Points on a hilly landscape, in no order, each with its height.
A climber steps from a point to the highest of its 6 nearest points, and stops where none of them is higher. Distance is the straight distance between rows; heights are no part of it.
Q623 height 4.69: [119 179  64 135 119 113  36 100  92 122 163 168  95 149 157 171  82  70
 167 139 198 157 134 113 103 131  97 151  60 141 118 115 145 107]
Q211 height 5.78: [163 111  98 152 123 146 122 172 117 155 163 171 127 123 167 160 143  88
 107  66 159 117 104 169 130 188  97 160 100 133 120  82 165  69]
Q969 height 4.89: [121 117 158 130 148 133 129 137 170 130 121  61 143  83  88  94 130 162
 121 145 107  94 115 104 174 108 193  98 170 138 121 177  73 164]
Q897 height 1.86: [143 118 154  95 116 125 149 105 120 134 136 163 166 133 138 116 136 133
 132 141  90 144 144 144 116 113  90 126 110 125 123 109 112 138]
Q887 height 5.44: [125 146 115 121  96  89  67  76 111 128 194 185  92  89 131 141  70 122
 156 147 149 166 135 138 112  95  96 160 131 166  95 160  81 129]
Q734 height 4.88: [157 217  83 124  99  98 102 137  91 114 117 120 148 231 167 142  87  88
 157 176 166 114 164  76 127 127 115 151  59 137 156 130 196 139]
Q75 height 4.77: [135 198  83 124  90 106  87 130 101 124 122 155 120 216 186 145  85  91
 167 158 177 135 156  96 123 128 113 144  78 142 151 122 171 123]
Q824 height 6.01: [124 113  88 137 103 135 106 149 136 122 151 170 107 113 146 150 140 122
 135  97 153 140 130 157 121 135 125 135 109 131 115 104 126 100]
Q735 height 4.56: [154 156 108 143 114 127 122 151  99 151  79 111 121 239 178 107 141 109
 149 140 131 103 136  66 157 138 138 115  86 109 165 131 203 131]
Q87 height 5.06: [137 149 109 128  88 118 115 133 120 142 134 152 119 182 171 148 137 115
 137 119 136 137 152 130 131 136 108 142  87 132 149 124 161 107]
Q963 height 3.42: [139  97 129 136 121 134 146 152 131 142  92 169 118 151 153 138 185 129
 120 107 133 122 131 146 134 128 127 111 111 100 133 119 136 104]
Q854 height 4.76: [ 68 111 195 112 191 165 155 129 139 140  71  95 179  95  59 101 138 156
  77 134  96  98 116 110 148 117 186 102 181 105 121 158  87 146]
Q877 height 5.57: [113 114 122 159 125 156 138 187 145 167 132 106 129 110 135 150 154 126
  91  49 216 103  90 173 146 197 130 145 126 137 111 132 163  69]
Q160 height 3.21: [141 108 131  85 125 113 157  67 135  92 171 123 132  88 102 121 106 138
 150 165  73 189 155 145 105 106  88 128 146 149 124  98 106 179]
Q743 height 3.88: [134 109 124 118 174 145 134  99 132  99 146  65 135  82  84 106 125 152
 132 177  45 117 127  97 146  77 142  83 145 116 144 128  98 192]
Q350 height 0.79: [114 109 155  94 173 144 171  98 117  93 107 105 159 127  97 103 126 123
 121 158  40 104 128 106 112 105 107  80 146  83 148 106 150 168]
Q587 height 4.35: [134 203  92 136 110  97  95 101 109  97 181  89 139 149 142 129  75 110
 163 180 128 136 158  72 140  97 120 157  84 168 164 142 134 172]
Q508 height 5.28: [130 157 126 126  93 110  98 111 140 136 166 132 110 105 143 126 110 135
 163 143 149 128 142  98 159  92 152 121 125 164 130 149  93 129]
Q220 height 2.90: [128 111 111 151 120 148 155 167 143 152  90 119 116 161 152 133 183 123
 114  90 148 102 107 137 136 150 131 121 112  78 150 100 178  96]
Q460 height 5.95: [ 79  58 168 139 171 153 145 156 150 122 114 186 132  76  85 144 168 167
  57  96 136 138 117 179 121 141 176 114 161 112  78 120  81 112]
Q838 height 3.48: [146 139 141 155 123 107 121 184 124 143  78  57 109 184 159  90 140 111
 138 134 148 113 103  79 171 136 194 129 122 131 142 164 165 135]
Q484 height 4.66: [144 157 113 135  98 117 122 140 110 142 127 116 120 174 173 116 131 133
 145 135 125 112 144  88 159 114 141 120 104 141 154 140 162 125]
Q364 height 3.96: [112 104 141  88 162 134 162  66 119  71 125 122 146 107  79 115 130 147
 144 183  39 178 144 142  85  93  99 111 149 106 135  90 119 190]
Q726 height 5.26: [152  71 118 144 142 149 142 172 129 140 128 174 133 120 143 166 171  97
  98  73 159 112 105 183 112 183  95 143 117 112 108  67 140  78]
Q695 height 3.67: [144 170  52 140 111 101  64 127  85 122 157 182  81 152 146 186  70  53
 148 115 199 156 129 133  66 166  61 188  64 158 109  95 148 116]
Q874 height 3.74: [131 121 176 142 133 140 159 159 126 139  60  60 150 161 117  85 149 130
 118 141 117  95  97  88 158 143 179 105 147 103 150 154 136 130]
Q285 height 4.53: [111  75 130 140 155 156 151 162 132 152  98 135 134 126 117 137 186 129
  89  88 146 109 114 166 130 150 142  96 132  93 120 112 137  89]
Q251 height 4.78: [110 101 158 134 196 152 147 115 135 119  83  46 162  86  60  97 132 137
 111 174  62  89  95  78 145 108 206  78 169 102 143 156  90 171]
Q769 height 3.56: [ 74  97 183 117 199 164 155 104 120 106  68 108 171  78  62 129 127 152
  87 148  35  67 108 100 131  95 163  69 186  88 126 111 105 165]
Q799 height 3.40: [ 87  78 172 133 161 165 157 145 125 155  27 147 137 158 121 111 159 143
 100 117 115  82 100 134 123 131 174  85 163  67 134 116 168  96]
Q9 height 5.03: [166 157 104 117  94 116 147 132  87 112  97 138 147 230 171 120 136 104
 129 146 110 115 159  92 128 119  93 140  62 114 168 112 200 118]
Q292 height 6.35: [137 129  71 140 116 131  81 151 124 139 178 161 102 120 171 167 111  94
 130  92 193 128 117 138 127 160 103 161 105 152 109  91 133  74]
Q324 height 4.08: [148 160 119 131 113 104 115 133 134 150 123  92 132 163 158 105 121 133
 146 139 125  88 139  92 161 119 148 123 123 142 161 149 142 145]
Q615 height 1.95: [150 123 145 135 111 122 141 153 112 141  70 105 122 194 143  98 145 127
 132 140 128 100 116  88 159 134 151 107 128 107 164 143 170 119]
Q751 height 6.46: [ 82  89 165 123 156 149 135 146 174 141 103 158 134  72  85 123 158 171
  81 104 139 142 124 188 150 130 172 109 175 104  97 149  64 121]
Q658 height 1.94: [ 96 102 169  91 141 131 145 105 147 119 150 154 158  42  85 127 126 176
 103 143  85 140 132 165 137  94 132 117 164 122  79 138  37 152]
Q986 height 5.84: [100 117 160 147 149 163 138 152 153 147  82 119 129 118 110 114 169 153
 110 103 144 114 120 150 143 120 178  99 165  91 123 141 113 127]
Q568 height 5.76: [121 126 148 150 115 127 124 121 165 145 123 120 120  92 109 115 141 169
 118 126 156 121 129 155 151 104 171 116 165 137 119 180  73 131]
Q11 height 5.98: [104 115 161  92 178 122 140  68 111  85 128 111 149 102  72  98 141 157
 142 201  20 156 147 127 114  67 139  98 165 110 148 103 106 210]
Q443 height 4.91: [112 112 182 139 178 139 159 140 152 138  79  53 155 100  77  86 129 129
 111 152  96  93  91 108 158 121 191 108 175 111 145 165  91 147]
Q25 height 3.23: [118 113 150 103 145 139 168  97  96  81 146 121 164 141 106 112 120 126
 122 161  55 139 146 128  90 117  75 112 130 106 140  88 155 163]
Q590 height 5.45: [157 121  78 153 108 129 122 139 110 135 150 171 113 164 164 161 132  83
 132  83 149 146 128 151  85 162  96 171  68 138 130  82 167  83]
Q193 height 5.47: [133 173 108 119  96 101 106 114 110 121 151 161 122 162 160 134  98 102
 161 153 150 147 149 109 106 121  95 161  87 151 131 137 140 119]
Q224 height 3.65: [133 120 134  92 139  99 138  70 138  81 198 151 125  52  82 130  89 142
 142 159  75 190 130 170  90 104  84 135 160 141  97 114  75 164]
Q450 height 5.74: [136 142  94 160 107 152 133 167 132 160 126 104 110 156 181 161 168  98
 133  75 182 116 120 120 150 175 109 127  95 125 137 105 182  69]
Q240 height 5.53: [170 115 125 119  95 101 123 121 110 136 143 194 102 154 145 154 125 120
 134 117 126 149 138 141 100 144 101 150 102 142 114 112 128 105]
Q490 height 3.66: [129 137 140 129 118 137 135 155 136 140  99 100 126 146 150 101 137 152
 146 130 129 117 133 112 158 110 150 104 140 121 155 145 130 134]
Q44 height 4.43: [146  96 151 108 121 100 113  96 144 110 187 215 131  60  94 124  97 143
 124 131 103 167 124 179  95 109  98 158 165 148  66 118  44 140]
Q987 height 4.09: [132 131 137  94 107 123 129  82 143 120 167 137 151  98 118 133 104 144
 137 151  88 148 141 143 115 110  94 141 146 145 129 125  99 143]
Q41 height 5.29: [132  98 132 165 142 167 162 188 146 159 120 124 132 130 157 142 159 110
  86  45 187  89  87 176 151 199 107 143 128 109 133 114 164  64]
Q554 height 5.17: [125 129 149 123 114 106 133 133 170 141 130 134 127 101 121 102 133 167
 123 131 115 112 121 122 158 116 151 113 150 126 117 140  93 141]
Q933 height 2.72: [117 110 164  91 150 101 156  80 125  81 162 145 157  97  96 118 121 136
 108 144  57 167 148 160  81 125  79 140 142 134 101  79 120 160]
Q578 height 3.27: [149 135 148  96 112 120 145 106 102 112 142 115 152 148 125 120 125 125
 124 153  70 137 150 117 133 114  91 136 112 122 144 108 131 152]
Q732 height 2.26: [118 106 170 103 178 139 153  87 151 101 127  94 172  82  78 110 124 162
 103 149  75 106 128 129 127  93 128  91 165 105 118 122  81 172]
Q352 height 1.39: [117 115 150 108 171 138 159 108 125 100 113  90 154 116 102 101 127 152
 121 164  60 126 136 110 138 105 111  91 141 107 132 115 119 176]
Q798 height 5.89: [126 131 103 138 104 135 104 140 136 142 141 142  97 119 160 148 138 144
 144 110 163 138 136 129 154 125 141 126 133 134 129 134 132 104]
Q782 height 5.75: [106 104 195 127 178 159 168 134 132 147  36  83 164 135  84  98 136 143
  92 139  97  67  92  90 151 130 195  96 170  91 148 147 129 133]
Q505 height 4.75: [122 122 131  99 130 121 130  83 151 103 200 143 114  38  88 129  80 146
 144 152  97 180 135 146 119  87 109 141 177 149  98 143  41 161]
Q916 height 6.08: [123 171  75 157 110 142  87 150 125 155 161 121 102 118 189 169 107  93
 139  71 209 114 116 130 149 168 122 150 124 159 115 130 152  79]
Q627 height 5.67: [118 168  68 151 111 135  60 134 113 136 175 143 104 141 179 172  94  75
 164 128 223 128 111 118 124 147  96 151  89 147 135 124 154  99]
Q430 height 5.18: [167 169 127 123  97 110 136 115 100 121 126 128 143 181 157 126 103 111
 139 154 113 126 166  98 121 119  84 153  89 132 156 124 167 129]
Q643 height 5.59: [126 115 102 148 122 133 131 155 140 152 124 132 128 113 144 147 166 124
 127  84 167 118 114 149 130 143 146 116 130 109 126 115 139  87]
Q721 height 1.75: [129  94 171 105 142 119 152 117 136 129 142 176 161 112 119 116 136 140
 103 129  81 144 131 166 103 128  96 128 138 108 100 106  99 129]
Q547 height 4.96: [149 224 108 116 119 105 118 122  78  96 133  99 165 195 145 136  78  94
 145 167 131 126 171  69 104 124  89 149  59 140 159 122 175 167]
Q89 height 5.63: [109 104 129 155 146 156 136 156 168 133 114 112 118  85 115 153 163 150
 107  58 173 120 101 165 135 145 165 121 165 123 101 156 109 116]
Q36 height 5.79: [134 136 110 171 125 153 121 189 142 149  88  35 111 145 142 142 169 141
 141  78 190 125  77 119 148 153 193 115 147 129 138 159 173 115]
Q225 height 5.39: [116 143 124 127  99 105  81 103 140 121 216 176  97  66 140 127  89 138
 155 148 152 139 131 135 113  87 114 149 143 179  92 166  63 132]
Q786 height 6.58: [130  77 157  70 164 108 146  67 136 101 166 165 151  50  71 141  90 147
 109 144  60 184 143 196  79 116  83 136 179 143  71  86  76 160]
Q174 height 5.30: [145 158  86 143  99 126 103 147 121 143 136 134 106 166 175 135 139 117
 148 135 162 119 164 116 145 120 140 137  90 138 137 131 172 111]
Q839 height 4.97: [126 196 104 106  92 101 105 105  91 121 160 141 111 152 147 122  74  95
 169 187 148 143 160  78 118 114  97 162 103 171 129 135 132 144]
Q617 height 3.98: [138 159 131 121 123 116 128 121 150 123 157  90 142 119 120 118 110 144
 133 153 115 122 145 105 150 102 142 107 134 149 141 141 118 160]
Q318 height 5.01: [135 161  98 129  97 116 124 140  97 132 123 142 135 200 185 134 117 102
 139 130 138 124 158 105 116 132 100 142  69 133 162 127 179 116]
Q410 height 4.81: [125 195  85 130  95 110  85 123 124 129 153 146  93 156 164 133  95 114
 170 146 178 137 160 103 127 115 119 146 104 156 142 155 129 124]
Q678 height 3.92: [146 125 134 111 157 134 145  73 118  88 131  80 137 108 100 100 132 156
 134 183  58 119 134  96 135  86 126 111 127 107 160 110 127 206]
Q181 height 2.24: [141 125 144 124 155 142 148 123 129 117 110  69 158 134 119  87 135 132
 128 171  73 109 113  94 148  99 122  94 134 125 154 131 123 175]
Q302 height 5.36: [145 187  94 110  98  98 110 119  69 118 118 161 126 210 139 144  96  90
 143 161 152 161 186 113  94 140  84 163  67 147 147 125 180 125]
Q369 height 1.92: [150 138 152 125 122 115 154 134  98 122 100 109 162 176 148 102 131 120
 140 166  88  91 126  84 139 129 120 101 107 116 170 126 170 150]
Q975 height 2.12: [141  91 125 157 133 169 168 173 116 142  82 125 124 179 156 131 181 101
 114  96 144  87  86 124 134 160 104 102 117  74 170  92 199  81]
Q777 height 5.60: [106  99 120 160 142 144 113 141 178 137 154 142  98  58  92 140 160 161
  98 108 179 152 110 173 144 131 180 132 181 121  81 163  60 122]
Q736 height 5.12: [168  89 150 113 131  86 115  92 128 126 163 222 117 101 106 130 116 158
 125 118  96 177 140 184  85 139  85 165 146 166  68  86 102 111]
Q323 height 5.50: [162 122 108 108  96 106 137 117  90 116 125 188 138 192 147 134 131 107
 105 132 118 156 150 141  87 160  67 158  88 120 127  97 180 112]
Q535 height 4.86: [150 146 118 113 128 127 166 105  92  89 134  98 143 165 100 125 120 110
 138 182  66 151 150 100  93  99  67 131  99 126 170  96 172 175]
Q61 height 5.02: [ 91 130 184 133 157 153 134 141 163 144  82  65 161  93  62  90 136 163
 100 145 120 116 103 129 159 114 197  96 185 121 119 189  72 156]
Q559 height 4.95: [150 185 115 112 116 107 134 125 107 107 145 104 148 181 147 113  93 101
 145 171  97 124 149  73 131 131 120 135  77 145 167 145 179 165]
Q190 height 5.88: [116 124 126 130  96 127 107 116 161 141 170 150  98  78 120 138 127 157
 134 110 166 148 134 140 152 105 158 130 159 151 103 172  74 126]
Q538 height 4.01: [143 134 151 144 127 111 133 144 146 145  95  47 129 145 143  87 141 141
 127 154 129  86 109  92 173 119 179 132 141 138 140 158 130 148]
Q507 height 5.54: [145 129 128 111  90  98 146 111 114 117 143 184 134 159 131 137 110 115
 132 137  96 158 153 142  74 148  65 160  97 134 114 105 135 123]
Q917 height 5.62: [124 136 115 154 105 150 127 179 134 162 155 125 125 125 169 167 138 100
 126  45 204  99 112 160 138 189 113 159 121 132 109 104 170  70]
Q189 height 3.43: [128  85 140 122 122 129 142 139 131 146 115 172 130 147 136 145 167 119
 105 111 117 138 128 178 126 153 129 121 118  96 115 104 143 101]
Q286 height 5.73: [113 164  70 155 128 140  88 168 123 145 141  96 102 148 199 151 109  78
 145  78 219  82 115 124 144 176 124 135 110 156 130 128 183  71]
Q156 height 5.14: [153  86 137 125 121 119 112 119 135 129 152 210 105 101 130 146 126 139
  95 116 126 170 129 182  95 129 110 154 120 139  77 100  90 109]
Q339 height 5.42: [157 138  70 123  97  87 103 129  77 115 121 213  97 180 126 158  98  73
 126 116 148 173 160 152  61 171  73 208  71 148 119  85 188 125]
Q530 height 5.68: [113 107 152 107 126 126 124 126 163 134 148 162 134  67 119 113 135 165
 115 124 140 145 143 147 143 119 158 124 155 134 107 158  65 132]
Q52 height 6.03: [121 124 113 150 132 157 139 177 144 158 121  89 124 122 151 152 149 133
 128  64 194 108 102 152 139 160 136 133 132 116 134 144 163  86]
Q607 height 1.82: [131  93 158  82 155 110 138  91 142 100 172 161 140  65  94 117  97 150
 126 139  66 165 136 171 102 115  85 123 151 148  76  96  60 157]
Q255 height 5.80: [120 128  99 168 121 136 109 146 156 146 147 123  88  77 132 152 147 141
 125  93 189 128 116 161 140 120 160 127 158 141 115 154 100  94]
Q962 height 5.20: [120 121 166 144 143 134 120 152 148 153  77  51 142 124 102  97 148 158
 130 131 152 122  99 103 174 128 204 126 164 120 138 198 111 142]
Q744 height 5.05: [160 171 101 109 101 111 171 104  73 108 133 114 152 199 137 125 109 100
 133 147  94 141 160  97 111 135  80 141  86 133 169  98 181 145]
Q463 height 4.93: [147 132 165 142 143 124 141 149 150 135 115  26 137  97  98  82 140 135
 129 142 106 107 101  84 171 122 195 112 162 135 134 168  89 167]
Q976 height 4.94: [142  67 124 127 131 120 128 127 140 137 142 206 124 130 135 136 160 144
 122 108 115 142 116 167  97 137  99 138 116 135 115  76 124 103]
Q733 height 3.29: [140 181  78 110 108 120 124  81 119  78 185  90 122 120 107 130  79 133
 161 177  90 145 159 104 121  87  99 130 118 168 145 157 114 186]
Q747 height 4.40: [124 124 170 139 145 124 139 133 140 145  83  83 144 117 116  79 140 145
 111 132 122  98 110 108 141 115 170 103 157 111 139 163 102 146]
Q886 height 4.71: [160 197 110 119 129 100  98 136 107 128 129  97 143 209 168 111  92  89
 145 167 140 104 151  77 138 123 149 134  89 157 162 147 176 147]
Q149 height 5.83: [110 131  92 156 110 133  78 147 137 144 166 135  74  98 148 167 121 117
 142  88 187 122 115 146 132 141 132 127 128 153 100 151 122  89]
Q64 height 5.25: [132 110  94 139 112 137 133 145 128 149 119 153 105 160 166 132 162 114
 126  98 132 135 125 151 122 161 114 132  99 108 127  97 160  82]
Q686 height 4.85: [144  89 122 144 142 157 163 178 127 158  99 122 128 144 159 149 177 114
  83  46 171  90  95 158 136 198  95 127 111  95 136  98 195  60]
Q531 height 5.41: [168 107  97 131 117 113  95 127  87 136 163 196  86 136 148 171 121  90
 139  95 159 152 125 167  86 154  82 166  92 152 116  81 155  92]
Q496 height 0.03: [131 100 157  97 140 151 157 107 122 124 139 113 146 116 113 109 132 138
 125 161  82 113 134 115 139 109  93 114 141 112 140 103 105 148]
Q370 height 4.47: [136 126  93 158 120 144 135 177 127 141  94  88 111 178 177 124 168 112
 131  92 159 103 121 115 154 154 148 119 116 109 148 123 191 102]
Q776 height 5.10: [147 103 144 103 115  98 143  94 118 133 161 195 139 110 109 125  99 139
 120 130  80 171 142 170  73 135  66 171 130 153 105  93 118 135]
Q625 height 6.52: [126 154 101 156 127 162 115 191 147 167 105  65 121 140 174 150 153 125
 150  52 209 103 100 114 160 179 136 137 126 139 139 150 178  83]
Q848 height 3.89: [138 163 117  96  88 113 122  73 117 103 187 142 129 112 116 131  85 125
 157 159  78 162 170 138 110 123  79 144 110 168 119 143  82 146]
Q633 height 5.92: [113  96 109 155 119 139 121 151 158 141 153 157 108  88 133 159 165 134
 123  89 164 146  93 178 125 150 143 119 124 134 115 125 116  91]
Q24 height 3.13: [112 107 175 126 147 142 161 138 143 140  89 104 153 123 106  97 156 147
 107 123 111  97 100 127 155 116 153 105 145  82 137 137 122 140]
Q409 height 0.40: [130 101 149 124 117 146 169 137 128 144  89 148 126 181 132 101 162 143
 119 113 111  99 116 130 127 138 125 103 127  94 153 102 153 105]
Q439 height 3.97: [136 179  66 146 128 136  90 159 129 151 102 101  96 191 183 142 124  91
 162 106 164 112 135 106 152 130 150 114  92 143 148 144 178 108]
Q464 height 5.58: [145 120 118 111  88  95 105 102 120 128 173 198  98 125 133 135 111 125
 152 133 130 165 145 143  91 124 100 153 123 152 106 113 111 119]
Q53 height 0.42: [127 109 191 123 156 142 179 122 122 139  82 126 153 156 133 113 162 134
 105 140  97  69 101 123 136 131 144  96 158  72 134 104 166 115]
Q80 height 5.13: [122  87 153 114 152 127 128 128 155 140 141 197 128  70 105 142 143 172
  94 109 127 148 122 187 130 117 140 111 156 116  75 128  65 133]
Q774 height 5.49: [143 152 120  86  99  90 168 110  85  88 129 165 152 181 114 126  87  81
 120 145  95 168 171 117  65 162  41 169  80 151 138 101 180 157]
Q265 height 5.43: [126 135 138 110  98 105 115  99 142 134 186 178 118  88 126 136  94 138
 155 146 118 155 135 141 107 106 100 154 145 151 102 131  78 119]
Q30 height 1.32: [127 116 143  96 154 123 143  77 127  95 155 128 147  73  99 129 115 157
 123 171  59 157 143 144 123  87 120  88 161 126 113 112  84 171]
Q614 height 1.48: [137 122 137 169 120 140 148 165 114 148  40  82 107 200 157 104 170 109
 137 116 129  93  88  89 150 134 153 111 132  87 171 129 201 104]
Q316 height 5.65: [124 134 142 114 113 112 130  99 161 129 179 138 136  62 115 121 105 166
 133 135 131 136 139 137 146  87 144 126 155 149  91 156  53 144]
Q923 height 5.96: [125 103 114 143 121 124  94 146 145 145 164 155  73  86 129 149 138 146
 135  97 174 133 124 153 129 123 132 143 133 142 113 130  90  97]
Q420 height 4.92: [ 92  97 207 152 191 143 154 136 153 128  65  32 164  90  60  93 118 147
  83 143  91  97  83  83 149 124 203  95 184 104 133 192  91 172]
Q982 height 4.45: [125 138 114 100 123 117 145  79 111  64 150  97 129 126  82 122 116 120
 149 195  47 183 144 132  87 108 102 126 121 141 152 104 139 200]
Q583 height 6.27: [ 77  98 172 154 159 162 136 130 167 138  69 101 136  92  71 113 161 172
  91 103 170 135 111 168 151 125 209 104 183 110 118 191  75 126]
Q197 height 4.57: [134 196  73 109 103 114  71 130  76 109 131 173 105 193 155 161  73  71
 186 157 195 160 163  97 103 144  97 155  77 143 153 134 147 132]
Q362 height 5.11: [126 136 129 141 117 115 114 127 159 150 124 111 123 124 137 106 131 158
 144 140 137 123 140 115 159 112 150 129 138 142 138 164  99 131]
Q479 height 4.59: [148 141 131 163 119 136 121 177 123 144  66  36 101 184 167 113 159 108
 147  98 162 110 110  83 154 157 182 114 126 118 158 147 201 113]
Q431 height 4.28: [117 121 147 107 148 132 154 112 160 113 148  95 150  54  81 118 135 161
 125 154  98 126 132 123 155  94 143  93 175 136 119 148  53 175]
Q628 height 5.90: [118 141  75 160 119 137 113 159 134 147 131 111 114 126 179 157 142 104
 137  79 196 104 126 140 147 160 121 143 114 138 139 137 162  86]
Q422 height 4.46: [138 121 117 132 168 123 137 105 150 100 142  30 136  94 100 102 130 145
 141 160  72 116 115  85 157  93 189  83 150 133 151 152 106 186]
Q677 height 4.90: [ 82  79 183 115 157 159 156 160 142 135  69 147 137 123 104 120 160 162
  77 113 109 100 110 154 123 134 151  85 161  78 126 125 121 121]
Q991 height 5.55: [122 150 107 121  86 108  63 101 116 122 189 186  86 102 153 139  80 117
 168 158 170 158 148 118 105 101 110 162 118 156 108 136  95 120]
Q179 height 3.95: [138 107 155 111 118 122 129 118 139 138 145 174 129 104 134 126 141 156
 128 135 110 140 126 148 120 121 116 127 139 118 107 121 101 128]
Q740 height 5.00: [106 105 197 147 165 125 142 154 149 137  61  11 158 117  97  85 120 152
 117 142 118 106  68  78 155 123 219 104 159 121 149 184 103 154]
Q960 height 6.53: [121 105 179 152 158 149 170 145 130 137  22  93 155 158 110  97 148 134
 116 126 120  72  88 105 160 127 184 101 158  93 162 147 156 121]
Q725 height 4.37: [122 124 118  98 126 115 157  83  97  78 149 120 137 132 103 125  94 110
 143 161  66 167 152 115  97 112  78 136 114 143 134 104 140 171]
Q830 height 5.56: [161 104 104 116 101  84 117  93 114 118 141 236 100 139 115 143  93 116
 125 127 127 176 131 164  78 148  81 187 103 155  89 106 136 117]
Q589 height 5.87: [ 95  81 182 104 170 143 130 130 153 143 110 177 147  73  79 120 151 164
  68 122 103 119 119 165 122 109 142 111 157  98  87 127  61 125]
Q697 height 6.05: [126 157  65 157 117 121  61 139 117 131 177 171  90 117 173 181 111  84
 161  98 223 127 105 123 106 154 105 148 105 172 113 115 131  90]
Q342 height 5.77: [132 146  89 123  87  94  74 124  91 121 163 204  99 150 153 154  93  96
 152 144 157 167 131 123  87 132  90 187  89 160 118 118 135 111]
Q714 height 6.02: [ 91  79 147 159 157 168 136 145 148 148 107 170 126  87  96 146 172 153
  80  77 145 137 110 196 131 158 166 102 155  97  97 123  98  95]
Q761 height 5.99: [ 33  76 203 140 184 170 153 132 155 136  65 162 132  80  67 123 161 160
  46  97 130 112 131 165 134 126 181 113 170  96  84 163  80 121]
Q401 height 4.60: [118 118 141 159 130 144 145 169 139 151  73  96 108 157 125 121 166 154
 121 101 154 112 113 114 156 132 181 116 146 107 134 146 135 117]
Q612 height 4.52: [135 156 122 109  98 123 114 106 126 118 172 133 135 132 129 122  98 136
 151 143 116 158 158 102 119 110 103 135 119 148 129 134 110 144]
Q500 height 5.86: [115 135 132 155 121 143 127 153 159 155 108  71 101 130 126 122 159 152
 140 101 174 138 107 135 160 129 199 127 161 130 130 174 121 122]
Q196 height 5.27: [ 45  93 209 104 187 174 163 131 129 145  49 140 167 103  60 110 135 150
  64 126 113  75 126 130 129 131 174  99 174  80  96 138 104 116]
Q346 height 3.82: [125 139 105 110 119 129 110  75 153  83 177 104 125  46  95 129 101 155
 163 173  87 178 149 133 137  70 119 120 155 158 130 145  65 198]
Q280 height 2.84: [144 120 156 127 117 133 167 140 102 132  90 127 142 198 152 100 146 120
 123 139  94  91 122  95 138 135 100 115 108  96 174 105 180 124]
Q787 height 4.72: [137 141 117 119 147 116 125  72 140  81 145  77 125 101  87 101 126 167
 165 188  57 170 153 120 126  65 142 100 144 122 156 141 106 206]
Q939 height 4.68: [125  99 111 150 126 169 147 161 129 153 115 135 127 121 149 156 175 122
  93  73 157 100  94 151 129 172 110 117 123 100 126  97 165  69]
Q925 height 5.61: [133  79 112 140 119 135 112 140 147 134 152 193 122  97 134 151 161 138
 105  93 138 146 115 195 128 151 121 145 130 126  95 100  98  85]
Q691 height 4.05: [149 169 111 155 131 105  99 148 120 140  97  82 119 193 157 101 125 112
 159 147 158 110 150  72 162 124 169 130  94 152 157 143 181 132]
Q172 height 5.16: [145 231  87 103 118  90 106 120  78 107 121 128 147 211 138 154  51  81
 163 178 160 157 174  85 100 129  86 170  59 140 148 132 173 148]
Q929 height 4.44: [ 96 108 205 121 171 160 175 119 118 132  62 127 161 134  86 105 142 147
  89 120  80  62 119 106 132 116 163 104 175  76 141 123 119 129]
Q5 height 5.46: [137 164 105 108  86  81 121 104 103 116 147 164 141 155 139 130  73 109
 129 142 128 150 170 111  78 126  78 182  93 162 132 122 150 122]
Q511 height 6.25: [138 155  63 148 111 115  52 117  98 125 170 187  83 119 161 164  81  65
 168 119 199 144 131 120  99 137 101 155  94 152 107 115 131  90]
Q819 height 4.16: [147 160 112 110 130 119 145 102 121 103 145  87 154 145 119 108 106 123
 152 167  82 128 141  90 139 102 102 134 117 142 150 129 141 166]
Q148 height 4.00: [136 148 107 121 134 123 120  85 164 110 181  70 128  55  89 111 110 150
 153 184  87 136 143 103 153  91 154 113 163 162 136 148  74 178]
Q884 height 6.07: [128 147  65 140 103 125  77 131 109 119 156 176  95 150 174 171 112  98
 149 107 150 146 131 126 103 139 109 150  91 144 122 117 147  93]
Q673 height 5.64: [114 141 100 171 117 143 109 171 148 152 161  94  96  89 161 159 123 117
 140  59 207 110 115 156 147 166 146 143 133 147 117 157 144  77]
Q510 height 2.59: [128 120 148 108 152 129 146 100 136 113 146  92 161  98 107 126 128 150
 129 147  86 126 124 122 140  97 109 109 153 131 137 129  77 164]
Q920 height 5.85: [143 155 110 166 134 152 128 190 116 155  83  56 104 179 167 150 162 111
 148  65 179  91 110 111 161 173 141 125 119 115 151 136 215  70]
Q266 height 6.17: [126 122  83 145 124 128 105 147 131 131 156 145 105 130 165 156 139 100
 134  84 156 127 121 148 115 169 116 137 100 132 118  98 161  84]
Q140 height 5.24: [108  83 159 130 133 149 145 127 148 135 128 171 130  94 117 125 169 141
  92 116 140 128 127 166 123 128 148 120 143 114 108 125  89 114]

Two climbers start at each pair of points below. Name the first point that both come to, or write never.
Q316, Q179: Q190
Q490, Q484: Q824
Q587, Q324: never
Q691, Q174: never
Q554, Q530: Q190
Q225, Q255: Q923

For each start below, name the point where the climber stops.
Q280: Q511
Q725: Q511
Q975: Q625
Q734: Q511
Q25: Q511
Q156: Q292

Call two points neighbours if one is among the 6 nearest of the other. Go from one point of each pair to the other, from neighbour to neighbour, staying as high as possible. Name the lowest point that can't be avoided.
Q500, Q786: Q44
Q511, Q625: Q628
Q960, Q625: Q196
Q960, Q11: Q982
Q751, Q500: Q986
